Points, in no order, along strands that fork, close into loops and pass close to each other.
Two points are linked if the straight distance between their rows is under 31.5. Some points are linked to none.
Q922: [-13  14   2  -3   1  11 -10  -8 -10   7 -11  16 -10  -1  -2  10   7  -6
  18  -4 -17  22]
Q751: [  2 -10   1  -8 -19  -5 -12   2 -20  14  -5  18  -6   8  13   3  24  21
  -3 -13 -10   8]
Q591: [ 13 -24  11  10 -17 -10   0   5   6   3   5 -23   3   6  13 -18  -5  19
  -9  -2   4 -15]
Q428: [ 14   7   6  12 -21   9  -2 -15  -7  22   2   7  -1  33 -22   3  13  -1
 -13  -9 -15   9]
Q699: [ -7  -8 -12   1  23  -1  17  -5   9 -13   3 -15   3  -7  -2 -22 -31   3
  24   1  32 -15]
Q92: [  2   6   3  -4   2   2  -7  10  -7  -3  -3   3  -5   0  17  16   9  13
 -15  -1  -5   9]
Q967: [  9  11 -15 -24 -11  -5  -5  13 -16  11  -2  26   8 -14   2  16  24  -6
 -22   2   2   8]
Q277: [ -3  11  -3 -17   5   7   7  -8 -16   6  -2  14  11 -14 -12   7   4  -8
  18   8   4  -3]
Q595: [  8  19 -13 -26  -3   2   3   9 -23   3  -5  32   8 -14   2  19  15   0
 -15   2   8  10]
Q609: [-11 -19  -6  -5  10  -7 -18   9   3  -8  -8  -9  -7  -4  33  -9  -8  13
  15 -14   2  -4]
Q796: [ -6   6   5  22  -4  10  -3 -16  -5  15  -1   5 -17  22 -13 -16  -1  11
  16 -15 -10  23]
Q204: [ -7   1   7   6   1   0 -26   5  -2   2  -7   6 -18   5  14  11   8   6
   6 -13 -26  15]
Q540: [ -4 -18   1   9   1 -13 -27  16   5  -6  -9 -13 -16   7  34  -3  -6  21
   4 -19 -14   4]
Q268: [ -8  17   5  23  -6  15  -1 -17 -10   9  -4  10 -21  25 -15  -7   0   5
  14 -10  -6  32]
Q126: [ -1 -11  -6 -27  12   1  15  -1 -12  -5   2   3  13 -21   0 -12  -8   2
  23  -1  22 -26]
Q500: [ -4  -1   5  14   4   5  -7  -7  12   1   1  -3  -7   7   0 -15  -5  -2
  14  -5 -11  12]
Q22: [ -8 -18  -6 -30   0  -9   1   3 -12   8  -8  20  10 -17  13   4  16   8
   9  -7  -4  -4]
Q16: [  9  -5  10   8   4  -6   4   4  31 -16   2 -24  17 -13  -7   8 -14 -32
 -18  20  -3 -15]
Q701: [  1  -5   1   8  14  -4  -4  15  10 -14  -6 -23  -9  -1  23   6 -16  11
 -13   3   4   1]
Q915: [-11   7  -8  -2  21   4  12   0   7 -11  -1 -12  -2  -6   2   0 -18  -4
  13   9  21  -6]
Q311: [  3  25   3   7  -3  13  23 -12  -8   5   7   7   3   2 -37   4  -2  -9
   0  14  13   4]
Q657: [ -2  18   9  22  -2   9   3 -10  12   1   4  -1  -7  11 -16  11   1 -12
 -11  10 -11  13]
Q758: [ -5  -7   5  21  16  -9  -7   5  30 -21   1 -21  -2   0   2 -10 -17 -24
   1   2 -14   4]
Q372: [  0  17   3   3  10   9  11   5   1  -6   2  -5  -2   0  -2  15  -4   2
 -11  14   9   3]
Q469: [ -9 -25  -9 -33  -6 -22  -3  11  -6  11  -6  14  17 -20  12   4  17  -3
   4   0  -6 -12]
Q929: [-29 -11   1 -27  11   4  -9  -8   8   2  -6  19   4 -22   0   3   4 -26
  26  -5 -16  -7]
Q142: [  6 -17   9   3 -13 -17 -23  20   8  -8  -5 -14  -1  -2  22   9   4   3
 -14  -4 -16 -10]
Q309: [ 18 -11   3  16 -25  -4   7  -5  10   8  11 -15   1  30 -10  -1   1   8
 -28  -2   0  -9]
Q84: [-18  -2   9  -7  13  -3 -14  -4  20 -10  -1   6   3 -15  -1  -1   4 -41
  20  -4 -27  -2]
Q993: [ -1  14   7  -4   3   8  16 -21   1   1   6  11  15 -10 -28 -12   0 -32
  23  10  -7  -3]
Q192: [ 13  11  -2 -10 -10  -2  -6  -2  -9  13   5   7  15  -4  -7  14  17 -11
 -13   6  -2   0]
Q816: [ 13   4  -2 -10   1   0   9  20  -7 -15  -1   6  -1  -3  21   7  -3  22
 -25   3  20   2]
Q443: [  4  16   6   8  -2  14  -4   4 -19   5  -6  11 -17  20   8  18  11  22
 -19  -8   1  23]
Q911: [  3   6   7  -3  -6   1   0 -13   0  11   3  11  12  -6 -13   3   9 -17
   8   7  -9  -2]
Q255: [-15 -16  -9   2  12  -8 -18  -2   3  -1  -2  -6  -7   2  25 -14 -13  10
  21 -15   2   2]
Q679: [  8   6   5   7 -15   9  -3  -3 -23  17   0  14  -9  25  -4   5  17  23
 -15 -17  -1  12]
Q630: [ 11 -24  -4  -9 -23 -12  -7   5 -24  17  -4  19   0   5   9  -8  21  29
   4 -16  -5   1]
Q334: [ -5 -13  -6  10  16  -5   3  -5  17  -9   2 -14   0   2   6 -24 -25  -1
  20  -1  10  -7]
Q434: [  9 -23  12   6 -23 -20 -22  20   8  -6  -5 -20  -2   4  24   0   6   9
 -27   0 -10 -16]
Q429: [ -4   2  -6  16   5   4  -4  -5  -6   5   1  -5 -19  20   9  -8 -11  29
   5 -11   5  19]
Q362: [  3 -17  -7 -11  10   0  19   0  -3  -8   2 -13  12 -17   5 -27 -22   9
  23   1  28 -27]
Q257: [  2  -8 -11 -27 -11 -13  -2  -2   0  14   1  11  23 -24  -8   6  17 -22
  11   8  -7 -13]
Q235: [ -8  19  -7  23   3  11  18 -17  -8  -1   4   3 -16  14 -27 -16 -14  10
  18  -3   9  18]
Q412: [  0  -9  -3 -21  -7  -9  -5   2 -10  10  -6  14   9 -12   4   7  17   0
   6  -1  -6  -1]
Q99: [ 10   4   1   8  -8  12  16  -4 -19  11   6   4  -5  14 -18  -7  -3  23
   0  -8  13  -1]
Q856: [  6   9  -4   9   5  12  21  -2 -20   5   6   2 -11  10 -16  -5  -9  29
   3  -6  19   4]
Q54: [  3  -8 -14 -23 -20 -20  -9   6  -3  22   0  10  20 -19  -4   7  24 -16
  -3   6 -10  -9]
Q82: [ -9  17  -8 -11  18  13  19  -3 -11  -4   0   5   0  -9  -8   2 -10   0
  10   7  20  -3]
Q695: [ 11  -5 -10 -26  -2  -3  15   4 -18  -1   3   8  22 -19  -2  -1   3   2
   5   3  18 -20]
Q221: [  4   6   5   2 -10   7 -11   1 -21  10  -2  16 -11  19   7  13  16  20
 -15  -9  -5  15]
Q341: [  7  10 -10 -22  10  15  22   8 -32  -7   3  23  13 -15  -9  -1  -4  13
   7  -2  21  -8]
Q262: [ -3 -20  -8  -9  15  -5   1   6   2  -9  -5 -13   1  -9  20 -15 -18  10
  14  -4  20 -16]
Q448: [ -4  12  -5  28   5  10   4  -4  -2  -4   1  -3 -30  29  -5  10  -6  25
 -16  -3   9  24]
Q285: [  4  -9  -1 -14 -10  -7  -3   4  -4   6   0   3  12 -10   5   4  12   0
  -1   3  -6  -8]
Q100: [  3  13  -3  20   2  10   3   3 -11   1   0  -1 -27  27   2   9   0  35
 -22  -7  10  23]
Q170: [  4  17   9  14  -4   5  -7   2   0   2   0  -1  -9  15   3  23   6   6
 -24   2  -5  10]
Q162: [  0   0   9   6  -5   1 -20   5   3   1  -6  -1 -10   6  17  15  10  10
  -6  -7 -16   9]
Q604: [ -3  17   1 -11  10   7   3   2  -4  -5  -3   6   2  -9   2  20   1 -10
  -4  13   4   1]
Q274: [  0   6  -5 -25  -5   0  -3  -3 -20  12  -7  24  11 -12  -5  12  20  -4
   6   3  -2   6]
Q85: [  7 -13   0  14  -2  -3  -2   3   2   2   3 -15 -12  13  11 -12  -6  29
   0 -10   5   2]
Q649: [ 15   2   5   8 -24   5  -3 -11 -16  24   4   9  -4  35 -14   4  13  12
 -11 -14  -8   5]
Q754: [ 13  -3  11  16  -4 -11   3   4  31 -12   7 -23  14  -4 -13  11  -8 -27
 -29  22  -8 -10]
Q222: [ 17  -3   6  17 -15 -13   0   5  24  -5   5 -26  13   4 -10  10  -5 -18
 -37  17   0 -15]
Q186: [ -3  -5   5  14  11  -5 -14  12  16 -11  -6 -17  -9   3  17   5 -15   3
  -1  -4  -7   4]
Q858: [ -1   7   2  25  11  -2  -2   6  31 -20   3 -20 -15   2  -8  11 -15 -13
 -17  10  -7   5]
Q6: [  9 -21   6  20   1 -14  -8  16  25 -15  -6 -39  -6   3  16  -4 -19  11
 -23   5   2 -10]
Q366: [ 13   2   8   9 -12   7  10 -13   0  12   9   1   3  12 -23  -4   4   0
  -1   0   2  -3]
Q176: [ 10 -11  12  13  -4  -7   4   0  22  -5   5 -18  11  -4  -2  -9  -5 -14
  -8   9  -9 -10]
Q988: [ 11   5   2  -2 -15  -5 -11   6  -4   8   2   0   8   2   6  17  14  -2
 -22   2  -4  -1]
Q376: [  1 -38  -3 -21 -15 -19  -6  20  -6  -3  -8   1   8 -12  30 -13   9  18
  -1  -3   3 -21]
Q826: [ -5  16   1   9  10   7  17 -15   9  -5   5   0  -1  -2 -18 -10  -9 -16
  14  13  -1   6]
Q807: [ 11  15   0  -6 -12  11   4  -1 -31  11   0  23   0  11 -12  11  16  13
 -10  -9   7  14]
Q304: [-22  -5 -11   7  18  -5 -20  -5  -4  -2  -6   2 -10  11  25 -11 -20  15
  24 -16   0  11]
Q736: [ -7  18   7   9  14   2 -14  13   4  -7  -5  -1 -15   5  14  25  -2   1
 -13   3  -8  12]
Q122: [ -4  25   8  16   7   9 -10   7   2  -2  -2   1 -17  13   0  29   4   4
 -21   5  -8  19]
Q567: [-19   1   5 -12  10   3 -10 -10  10  -4  -4  17   5 -13  -6  -4   8 -39
  26  -6 -32   3]
Q4: [  5  21  -3  17  -3  14  18  -8  -7   0   8   4 -13  23 -26  18   1  11
 -24   6  15  10]
Q930: [  0  -8   0  -5   7  -4  -5  18   5 -15  -8 -13  -2  -6  28   8  -5   7
 -16   4   9  -6]
Q678: [-21   7   0  -9  14   8  -6  -8   5   0  -4   7  -4 -12   5   4  -2 -18
  24  -3  -7  -2]
Q441: [-26 -10  -3 -31  18   1  -6   3   3  -7  -5   9   3 -27  13  12   1 -15
  14  -5  10 -12]
Q907: [ -1  -5  17  14   7  -7 -11  -3  24 -13   4 -11   6   1  -8 -15   4 -29
   8  -1 -35   4]
Q455: [-15  13   2 -18  17   6 -11  18   0 -13  -9  10  -5 -11  21  31   3  -6
 -13   3  -1   5]
Q139: [ -1  -4  12  19  -4   2  -9  -8  15   4   3  -5  -5   7  -2 -12   3  -8
   7  -5 -21   7]
Q166: [  7  13   1   8   1   7  20  -7   2  -2   9  -3   1   4 -20  14  -2   0
 -14  15  12   3]
Q485: [-11  13  -4 -17  16   9  -3   9  -8  -9  -8  13  -5 -11  15  23   4  -2
  -4   3   2   5]
Q730: [ 19  -1   3  -1 -23   1   1 -10  -7  19  11   5  15   7 -22  -7   9  -5
  -5  -2   0 -10]
Q149: [  6 -13  17  18  -5  -8 -14  -1  25  -7   3 -15   7   7  -4 -12   5 -23
  -4  -4 -29   1]
Q385: [ -8   2  -1  -4  18   5   9  -4  12  -8  -1  -9   4  -8   3  -8 -16 -13
  17   6  10 -10]
Q951: [  6  24   0  -6   6  10  22  -5 -11   0   6   6  12  -9 -24  10  -1 -10
   1  16  16  -3]
Q194: [  7 -14   0  33  -2  -3   8 -12  36 -23  12 -26  -8  12 -24 -16  -8 -14
 -18  12  -8   2]
Q150: [ 14  -2   5  21 -19   3   7  -7  13   4  10 -14  -8  29 -14   7   2   7
 -30   1  -5  -1]
Q544: [ 10  -9   2  12  -6   2  11  -2  -1   2   8  -9  -6  10  -5 -14  -5  24
   0  -4  12  -6]
Q134: [ -2   1   6   0   0   4  -4  -9   7   1   0   4   5  -6  -2   0   4 -14
  11   3 -13  -3]
Q753: [ 20  19  -9 -16  -6  -1  10   5 -12   9  10   7  21 -11 -17  11  13 -14
 -20  11  14  -8]
Q994: [  1  24   6  -5  -3   9   4 -15  -5  13   3  12  11  -8 -22  11   8 -24
   4  10  -4   4]
Q393: [ 16  14   3  11 -13   3   2  -3  12   9  12  -7   8  11 -20  18   7 -13
 -32  10  -3  -2]
Q415: [ -3 -26  -2 -15 -11 -17 -13  20  -3  -5 -10   0   1 -10  29   0  13  14
  -6  -3  -7  -8]
Q345: [-16  -7   5   3   0  -1 -27  -1  -2   6 -10  15 -19   4  11   4  12   0
  18 -17 -32  23]
Q471: [ 13  -5   2   5  -4   3  11   1 -15   3   6  -2  -3   9   0 -11   1  28
  -1  -6  13  -3]
Q817: [-13   6  -5  10  14   2  -3  -5   9  -6   0  -5  -7   1   6  -7 -15  -3
  14  -1  -2   7]
Q7: [ 12  11  -2  14 -11  10  17 -12  -1   6  12  -3  -4  19 -29   9  -3   5
 -19   7  12   0]
Q452: [ -1  16   3  10   6  12   1  10 -11  -2  -6   3 -23  18  11  14   3  25
 -21  -5   6  23]
Q329: [-10  15   2  -3  20   5 -10  16   7 -13  -6  -4  -7  -7  16  29  -3  -8
 -12   5  -1   7]
Q457: [  1   2   5  18  11  -3   5   5  33 -21   2 -20  -4  -5  -6  11 -18 -17
 -14  19   0  -4]
Q168: [ -2  -6  -1  20  -1   2  -6   2   1   5   2 -12 -20  17  12 -10  -5  29
   2 -10   1  14]
Q36: [ -1 -17  -9   5  15  -7  11  -4  12 -10   3 -21   5  -5   5 -26 -25   2
  21   2  19 -15]
Q435: [ -3 -35  -2 -16 -10 -13  -4   6 -14   9  -7   5  -1  -6  21 -18  10  26
  16 -13  -3  -8]
Q146: [ 11 -26   2  -3 -28 -23 -17  23   1  -2  -3 -14  10  -1  24  -6  11   6
 -26   5  -3 -17]
Q941: [ 15   4 -17 -24 -16  -9  -2  10 -12  14   3  15  17 -17  -2   1  23  -8
 -18   4   5  -4]
Q106: [ 13  13   4  11 -25   4 -12 -14   3  24   4   5   3  29 -20  11  19 -16
 -21  -5 -21   9]
Q749: [ -9   1   7  16  -5   8 -14 -17  -3  13  -6  10 -14  15  -2 -16   5   3
  20 -15 -21  23]
Q633: [ 17 -27  10  13 -26 -14  -5   6  10   5   5 -22   4  18   9 -15  -1  11
 -20  -4  -1 -16]
Q153: [-11   3 -17  -2  26   2  19  -1   5 -14   3 -11   2  -9  -1 -11 -25  -3
  14   7  32 -12]
Q109: [  3  -2   6  -1 -14   1 -16   1 -15  12  -6  14  -6   9   8  10  23  16
  -6 -11 -13  14]
Q938: [  0   2   6   7  10  -4   3   5  23 -14  -1 -21   6  -9   1   8 -13 -15
 -12  17   0  -9]
Q717: [ 11   4   6  12  -5   4   2   5  -1   1   4  -7 -10  19   3  10   6  18
 -28   0   3   5]
Q583: [  4  12  -9 -19  -8  -1  -4  -2 -16  15  -1  18  15 -14 -14  18  20 -15
  -1  10  -2   3]
Q359: [ -1 -15  -7 -21  15  -1  10   3  -7  -7  -1  -6   7 -15  12 -19 -14   8
  23  -5  26 -21]
Q227: [  8  12  14  20 -17   8  -7 -11  10  15   5   8  -4  26 -21   9  14 -18
 -22  -2 -24  13]
Q676: [ -3  -9   4  19   2  -8 -29  11  12  -5  -6 -12 -15  13  25  -3  -8  11
   6 -16 -20  11]
Q600: [  5 -22  -7 -23 -15 -23 -11  23  -1  -3  -5   0  18 -18  21   2  13  -4
 -17   7  -1 -16]
Q360: [  9 -13  -2  -7  11  -2  20   1   9 -11   2 -21  16 -17  -7 -21 -23   0
  11  10  25 -27]
Q33: [-9  2  5 -6  7  6 -5 -7 -2  1 -3  8 -1 -6  5  5  2 -5 15  2 -6  3]
Q766: [-12 -27  -7 -16  10  -8 -12   9   7 -11 -11 -11   0 -12  31 -14 -10   7
  12  -8   8 -16]
Q680: [ 11 -31   2   0 -14 -10  -3   7  -1  -2  -2 -20   1   0  22 -27  -6  25
   3  -5   5 -16]
Q326: [ 10  19 -10 -25   9  11  20  11 -28  -9   1  30  11 -17  -1   6  -3  11
  -8  -1  27   0]
Q948: [  7  -1   3  17  -8  10  11 -18  -7  12   9   4  -6  18 -23 -28  -4  12
  22 -12   0   6]
Q218: [ -4  12  -4 -23   9  10  19  -5 -20   1   4  17  17 -16 -19   2  -1  -9
  22   8  17 -11]
Q239: [ 17   0   2  15 -15  -7   1   0  20   3  10 -19  10  13 -12  10   4  -9
 -35   9  -3  -9]
Q850: [-21  -8 -10   7  23  -9  -9  -8  13  -9  -1 -11   2  -2  17 -18 -24  -5
  24  -9   7  -3]
Q664: [ 19  16 -16 -27 -12  -6   2  12 -16  13   6  10  19 -15  -9   7  19 -14
 -21   4  12  -7]
Q835: [-11  11   0  -3   3  12  -5  -8 -17   8  -9  12  -9   4   3   4   4   8
  17  -7  -4  20]
Q944: [-18  -7  -4  11  23  -9  -7  -9  18 -13   2  -8   3   1   9 -25 -19 -19
  20 -11  -7   5]
Q669: [  9 -12  -6 -24  -3 -12   6  16  -9 -13  -5   6  16 -14  22  -4   3  10
  -9  -1  14 -16]
Q853: [  6 -13   2  11   7 -13  -9  23  20 -22 -11 -33  -7  -2  24   6 -19  11
 -24   4   4  -7]
Q138: [ -6 -24  -9 -21  -1  -9  -2   7 -13   2  -7  10  -5  -7  25 -11   8  24
  14 -12   1  -6]
Q939: [  6   8  -8 -23  15  13  27   4 -26  -8   6  15  15 -22 -14  -8  -9   7
  18   2  29 -20]
Q179: [ 12   7   2  19 -13   6  12 -12   5   7  10  -5  -3  26 -26   9   2   2
 -22   5   0   4]
Q95: [ -4  24   7   4   2  10   5 -12  -1   5  -2  10   6  -5 -15  18   3 -20
   1  12  -6   9]
Q96: [-10   9  -6 -19  18  10   9   1  -9  -7  -2   6   0 -13   5   3  -5  -1
  13   2  17  -5]
Q371: [ -9  -7   3  15   8  -9 -25   8  18  -7  -3 -11 -10   6  16  -3 -12  -4
  10 -11 -19   9]
Q3: [-14  12   4 -17  12   5  -6  -2  12  -6  -2   8  10 -21  -1  19   2 -34
   9   9  -8  -9]
Q963: [  3 -12  14  14  -7  -6 -15  -3  17   2   3  -5   4   4   4  -8   5 -10
   4  -5 -29   3]
Q608: [-11  22  -8  30   6   9   9 -16  -2  -2   1   0 -26  19 -17  -6 -12   8
   5   0   3  25]
Q62: [ -1   1   2  23  -5   7   1 -17 -12  13   3   7 -14  21 -11 -26  -5  18
  26 -20  -3  18]
Q200: [-17   9  13  -2   4   6  -8 -14   9   0  -6  15   0 -10 -11  -2  13 -30
  23  -3 -31  11]
Q772: [ -1  13   0  19   1  11  29 -22   1  -2  11   2  -6   8 -37 -23  -9  -7
  18   4   2   8]
Q436: [  6 -10  -7 -25   1  -7  10   8  -9  -6   1   4  17 -16  10  -4   1   1
   1   3  14 -18]
Q931: [  0  -3   4  29   1  -2  -8   3  18  -9   4 -21 -19  16   3   5 -12  14
 -18  -4  -8   9]
Q635: [  9  -2 -19 -27 -18 -16  -5  11  -8  20   2  12  18 -22  -5   6  31 -16
 -15   8  -2  -8]
Q148: [  7 -14  -3 -18 -11 -14  -5   9   0   0  -2  -2  13 -14  15   1  12  -1
  -8   6   0 -17]
Q568: [ 14  -9   2   3  -2  -1  21  -5  13  -4   6 -19  15  -6 -11 -12 -14  -8
   1  15  13 -17]
Q296: [  4 -25   1   8  -1 -15 -12  16   9 -11 -10 -29  -6   2  32 -20 -16  22
  -2  -6   4  -9]
Q336: [-15 -24  -4 -33   0 -14  -6   4   5  12  -7  13  17 -24   7  12  12 -15
  15  -2 -13 -14]
Q876: [  0  -8   1 -11  -5  -6 -11  15  -5  -6  -5   3   0  -6  23  10  11  10
  -9  -3  -9   1]
Q477: [-11  -1   8  12   0   4 -24 -11   2   9  -9  12 -15   7   3 -10   8  -6
  21 -16 -32  26]
Q205: [ 14  23  -5  -9   1   4  15   1 -10   3  10   3  16  -8 -23  14   2  -8
 -12  17  17  -5]
Q936: [ 11 -18   0   3   3  -4  23  -5  18 -13   5 -23  15 -14 -14 -20 -22  -8
   4  16  21 -24]
Q31: [ -3 -22  -3   8   5 -14 -20  10  10  -6  -8 -20  -9   3  32 -14 -15  19
   5 -13  -5  -3]
Q917: [  5 -35  -1 -11 -15 -16  -7  12  -3  -2  -8 -12   3  -5  28 -26   2  23
   6  -5   6 -17]
Q707: [-21  17  -6  16  18   4  -2 -11   4  -4  -2   0 -10   9   2 -11 -15  -7
  21  -6  -3  15]
Q551: [ -8  33   5  13   1  20  10 -13 -17   6  -6  12 -16  12 -20  19   3  -2
  -2   1   1  29]
Q281: [ -1  11 -10  15   5   9  17 -11 -15   3   6   1 -14  12 -24 -15 -15  22
  16  -5  16  10]
Q898: [  7   3 -11 -29   1   3  15  -1 -26   0   6  17  23 -24 -18  -2   5  -4
  15   5  17 -20]
Q492: [ 12  12   1  11  -6   7  14   2 -10   4   5   5  -7  21 -11  14   4  19
 -28   0  12   6]
Q46: [-13   0  -2   2  17   1  -8  -1  13 -10  -4  -7  -1  -5  15  -7 -18  -7
  17  -1   2  -2]
Q91: [ -4   0  -9 -28  15   8  19   1 -20  -7   1  11  13 -22  -8 -12 -13   5
  27  -3  28 -22]
Q998: [ -4  22   9  11   2   9   5  -8  11  -3   2   2  -4   0 -13  12   0 -15
  -5  14  -9   9]
Q759: [ -1  29   5  15  -1  17  15 -10 -11   5   4   7 -13  16 -24  17   3   3
 -14   8   9  19]
Q805: [  2 -11  -3 -19   5  -4   0  18   0 -14  -6  -4   3 -14  32   2  -3  11
 -10   1  13 -13]
Q249: [-17  -5  -2 -29  15   0  -4   1   8  -5  -2   8  14 -27   6  19   1 -28
   7   7   4 -15]
Q940: [-15  16   2 -22  12   6   4  -8   1  -1  -4  15  11 -20  -9  15   3 -36
  17  11  -2  -5]
Q58: [-12  32   6  22  -2  20   5 -17 -16   8  -9  12 -22  17 -21   6   3  -1
   9  -5  -2  32]
Q209: [  5 -28   5  13  -1 -18 -10  15  15 -11 -10 -34  -3   0  23 -16 -20  15
 -13   1   5 -14]
Q945: [ 13   7  -9 -15 -13 -14 -13  24   0   1   1   0  13 -14  13  20  19 -13
 -36  10  -1  -8]
Q47: [  1  18  15  22  -9  10  -3 -15  11   7   3   3  -3  19 -23  10   8 -20
 -14   2 -20  15]
Q352: [  8 -25  -5 -14 -26 -23 -13  28  -3  -1  -7   0  11  -8  27  -5  18   5
 -25   6   0 -15]
Q388: [ 8 -2  4  5 -1  2 12 -5  7 -1  8 -9  5 -3 -7 -3 -9  3  1  9  8 -9]
Q472: [-11  -4  11   3  12  -1 -10  -2  20  -9   1  -3   5  -8   1 -12   2 -31
  20  -3 -28   2]
Q757: [  5   0   7  17  -2   0  -1   6  10  -5   3 -17 -18  17   5  12  -2  17
 -25   4   3   6]
Q624: [  3 -12  -8 -12   0   0   2   9 -22   2  -4   9  -7  -2  19 -14   2  32
  14 -14  10   3]
Q990: [ 18 -17   4  15 -24  -8   4  -2  11   5  13 -19   5  20  -8 -10   1  13
 -23   0   3 -17]
Q332: [  3   3   7  16  -8   8  12 -13   3   8   8  -1  -6  17 -21 -14  -3   4
   5  -4   1   5]
Q778: [  0  17  -1  15   0  11  30 -20   0   0  11   3  -3   3 -42 -11  -8 -10
   7  11   9   3]
Q996: [  1  -5  -3 -23  -5  -7   5 -12   2  11   3  11  27 -24 -18  -3   8 -31
  20  10  -5 -20]
Q160: [  6  18  -9 -26   7  10  14  10 -27  -6  -3  33   8 -13   1  14   5   7
 -10   2  18   6]
Q885: [ -9 -19  -8 -28   2  -4  -1   8 -17   3  -8  21  -1 -12  20  -3  10  17
  14  -9   5  -4]
Q927: [-13  16  -7  23   9   4  -2  -6 -10   4   0  -1 -24  20   3  -4 -16  23
   7  -7   4  24]
Q282: [  0  -2   3  34   6  -5 -10   8  30 -19   5 -25 -22  12  -5  10 -15  -1
 -20   1 -10  11]
Q769: [ -2  24  -3  -7  13  13  25  -4 -15  -2   3   7   0  -7 -21   4  -7  -3
  11  13  20  -2]
Q241: [  1 -33   1 -10 -19 -13  -8   5 -11  16  -2  11  -5  -1  18 -17  16  28
  11 -15 -11  -3]
Q32: [-22 -10  -2 -29   6  -5  -7  -2   6   8  -6  19  10 -24   0  15  11 -28
  16   1 -17  -8]
Q402: [ 22   1   0   1 -23  -1   5  -6   3  17  15  -8  15  13 -22  -1   9 -10
 -20   4   0 -12]
Q464: [-11  17  -9  29   9   8   3  -9   1  -4   3  -4 -27  23 -10   1 -13  16
  -4   0   6  25]
Q114: [ -8  19  -3 -22   6   7   7  -8  -8   3  -2  16  14 -20 -13  14   3 -25
  13  12   5  -7]
Q569: [ 21  12  -5   6 -19   0   5  -6   6  17  12  -6  11  18 -25  10  10 -10
 -29   4   2  -8]
Q319: [-20  -4  -8 -22  23   5  -5   3  -4 -10  -4   5  -3 -14  18   3  -5  -2
  13  -7  17  -7]
Q869: [-11  13   9   4  -1  10  -5 -14  -4   8  -6  15  -4  -3  -6   2  10 -15
  18  -2 -21  16]
Q39: [ -8 -26   2 -11  -7 -11 -11  -7  11   7  -5   6   7 -14  11 -12   6 -11
  24  -9 -22  -9]
Q145: [  8 -14  -2  -7  -1   0   8   5 -15  -2   3  -3   0  -1  11 -15  -1  25
   7  -7  14  -7]
Q128: [-32  -5   2 -18  15   2 -16  -4   9   1  -9  14  -3 -17   7   7   2 -24
  23  -9 -15   1]
Q910: [-15  15  -3   7   9   8  -2 -10  -8   4  -5   8 -14   7  -1  -7 -10   2
  23  -7  -1  19]
Q123: [  1   9   3   6   7   8  17  -9   5   1   5  -3  -1   1 -11  -3  -9  -2
   9  10   7  -1]
Q704: [ 12  -7   7   4 -18 -13 -16  13   3   0   0  -9   7   1  14  12  12   0
 -23   3 -10  -8]
Q992: [-10  14  -1  16  12   6  20 -16   6  -7   5  -1  -6   4 -23 -25 -10 -14
  21   3   0  10]
Q68: [-10  -3   4  11  15  -4  -7  -6  19 -11   1  -8   0  -1   4 -23  -8 -25
  19  -6 -19   4]

A fork is a point with three links, a tip a point with one. Leave the first point through the second and follow the links. Name the first fork or tip that comes.
Q911, Q134: Q22
Q998, Q657: Q221
Q239, Q222: Q717
Q114, Q940: Q951
Q707, Q910: Q472
Q92, Q162: Q796

A piece is two or more points that can be reached from each other along the links. Count, over all rows, the pieces, the separate loops (a circle has one, a figure eight two, a Y none), the forks (points with three links) and the tips (points with one).
pieces: 4
loops: 13
forks: 20
tips: 2

Name the points in between on the shortest way along the links from the first point to the second, in order.
Q540, Q436: Q676, Q371, Q186, Q701, Q930, Q805, Q669
Q160, Q205: Q595, Q967, Q941, Q664, Q753
Q239, Q749: Q393, Q569, Q402, Q730, Q366, Q332, Q948, Q62, Q796
Q951, Q360: Q311, Q778, Q772, Q992, Q826, Q123, Q388, Q568, Q936
Q32, Q192: Q336, Q469, Q22, Q412, Q274, Q583
Q146, Q33: Q352, Q600, Q148, Q285, Q412, Q22, Q469, Q336, Q32, Q929, Q128, Q678
